Points on a hilly landscape, in no order, each with its height.
From any point a climber steps to the highest of the 6 points nearest to it. It stops when none of these is higher. Distance is the straight distance between rows; heights are no part of it.
k582 h=2.36: [ 26  -2 -15  33  -9  23  -5  -2  50  20  -2 -11 -31 -16  22  -5 -10 -10]
k405 h=3.47: [ -2 -12 -11  -7  -8 -11  14  14 -31  20 -13  11  10   4  -6  -8 -14   7]
k207 h=1.21: [ -6 -20   1   5  -7   0   8  -4  16  19   0  -6  19 -14  33 -28 -18  -3]
k971 h=1.88: [ 18   6  22 -27  14  23 -28  14  67 -41  11  -5 -21   9   2  49  22  -9]
k384 h=3.71: [  0  -6   6  10  -7  15 -11 -22  51  18   4 -15   8 -19  44 -22  -2  -4]
k392 h=5.68: [-16 -17 -12   5   1  -8  35   3 -56  24   1 -12  29   6  -3 -19 -45 -14]
k44 h=4.64: [ -8   3 -10   1   2 -20  15  10 -74  10 -10   7 -24  15 -45  19  -2  14]
k643 h=4.17: [-11   6  24 -30   5   2 -17 -16  29 -30   4 -12  32  -7   5 -10  36   1]
k970 h=4.08: [-27  14  32 -30   8   8  -9 -27   7 -32  18 -24  43  -8  -3  -6  37  -2]
k264 h=1.87: [ -2 -12 -19   0  -8 -10   1  10  -7  17  -7  20  -6   2  11  -9 -14   7]
k797 h=3.60: [  7  -1 -19  -4   2  -9 -13  22 -20 -11 -10  37 -27  17 -25  32  15  16]
k266 h=4.46: [-19  18  18   1  15 -29  26 -22 -62  11   1 -22  -2  23 -31  -3  -6  16]
k468 h=2.20: [ 15  -8  -5  14  -7   4 -10  -7  41  16  -3   5 -16 -17  28 -14  -2   2]
k238 h=6.63: [-19 -13   3   3  10  -1  41  -5 -57  10   5 -26  47  12   2 -39 -58 -14]
k275 h=4.97: [-10  -5 -16   3  -8 -14  33  17 -75  11  -9   5  -7  18 -24  -4 -35  -1]
k129 h=0.28: [ 16  -2   8  -6   6  10 -23  13  40 -33   6  14 -22  14  -9  40  27   0]
k715 h=0.88: [ 18  -1  -7  -5   9  -3 -23  16  12 -32  -7  27 -26  18 -24  46  29   9]
k212 h=3.45: [  4   1  14 -12  -1   4 -18 -18  40 -11  10   0  14  -4   9  -1  28   2]
k801 h=0.84: [ -5  -2   2  -6   0  -5   9   2 -16  21  -7   0  23  -4   9 -15  -6   1]
k719 h=3.54: [ -4 -29 -20   3 -10   1  18  16 -22  21  -4  13  21  -1  15 -18 -41 -12]
k828 h=6.76: [ -2   8   1 -15   7  -8  -9  10 -15 -20   1  11   0  24 -28  35  28  15]
k895 h=4.77: [ -7 -13 -38   6 -19  -8  20  28 -64  13 -10  29  -8  11 -12   7 -36 -10]
k742 h=3.52: [  2  -2 -18  -5  -4 -10   5   9 -30   9 -17  19  -6   9 -24  10   8  18]
k814 h=1.16: [-10 -18  -5  -4  -4  -4  21  -3 -10  21   1  -3  37  -5  19 -30 -29  -6]
k702 h=2.81: [ -9  10  28 -24   6   1 -14   0  16 -30   8  -8  14   8  -8   6  33   2]
k311 h=4.53: [-18  12  13   3   9 -15  24 -18 -54  17  -3 -25  20   9 -14 -20 -20   5]
k198 h=4.75: [-25   4  29 -35   1  19 -24 -22  50 -49  16 -15  28 -15  14  -6  35 -26]
k282 h=3.87: [-24  23  33   6  28 -28  30 -40 -56  -1   3 -34   3  14 -22 -13  -6  11]
k706 h=2.15: [ 28   0 -27  42 -10  14  -4  20  35  14  -7   6 -56 -12  12   8 -21 -10]
k490 h=6.68: [ -7  -2   9  -7   1   2   1 -24  31   9   0 -17  32 -20  33 -38   5 -10]
k303 h=2.43: [ 14  -3   8   1  -1   6 -18  -6  43  -5   6   8 -11  -6   8  12  22   6]
k13 h=4.70: [ -5   2 -28   1 -10 -12   6  27 -64  16 -17  33 -25  11 -25  16  -9   7]
k898 h=6.15: [-11  20  18  -3  12 -18  15 -11 -47  -6   3 -20   9  14 -32   3  16  19]
k80 h=1.62: [  4   1   9  -7  -3  -5 -12   0  12   6  -7   5  14  -9   9  -9  11  11]
k983 h=6.38: [ -4  -1  13 -10  -4  -2  -9 -19  29   6   2  -3  23 -13  17 -19  19  -1]
k847 h=1.61: [ 21  -3 -11   4   1   1 -20  17  18 -12  -7  33 -34   8 -14  24  19   9]
k233 h=4.63: [ -5   6  18 -10   1  12 -21 -35  53 -14  11 -16  16 -32  31 -28  22  -9]
k917 h=1.84: [ 38  29 -25  44  -7  31 -18  22  61   9   1 -20 -47 -22  -7  21   2 -11]
k390 h=2.06: [-12  19  28 -15  13  -8  -7 -12 -20 -24   9 -18  29   8 -17   5  28   9]
k833 h=1.77: [ 28  10   2  21   0  22 -26  -1  62 -12  14  -6 -35 -13   4  30  14  -6]
k605 h=2.76: [ 13 -10 -21  24 -10  16   4  13  35  20  -8   8 -39 -10  15  -3 -19  -5]
k688 h=6.41: [-25  28  33 -10  15 -12   4 -28 -29 -16   9 -33  34   2 -11 -11  16   8]
k825 h=4.06: [ 13  -5 -33  11 -12  -7   0  27  -7  17 -12  39 -47  -2   2  12 -17  -1]
k130 h=6.16: [-11 -20  -8   9   1  -9  43  -2 -69   9   7 -13  41  18  -7 -34 -59 -19]
k402 h=2.84: [ 21  12   4  27  -5  24 -15  -4  61  16   6 -28 -15 -25  25  -2   6 -10]
k83 h=4.54: [ -2 -23 -41   9 -15  -2  16  27 -35   8 -10  40 -21  -1   9  10 -38  -6]
k89 h=2.34: [ 14  -7 -15   8  -6   1  -7  11  11  12  -9  27 -21  -3   3   6   2   6]
k352 h=6.03: [  5   6  28 -22   4  20 -29  -2  52 -38  20  -2   3   1   9  23  25  -8]

For each start below, name the point where the climber stops.
k833 -> k490
k264 -> k238
k643 -> k490
k605 -> k238
k212 -> k490
k917 -> k490
k895 -> k238
k814 -> k238
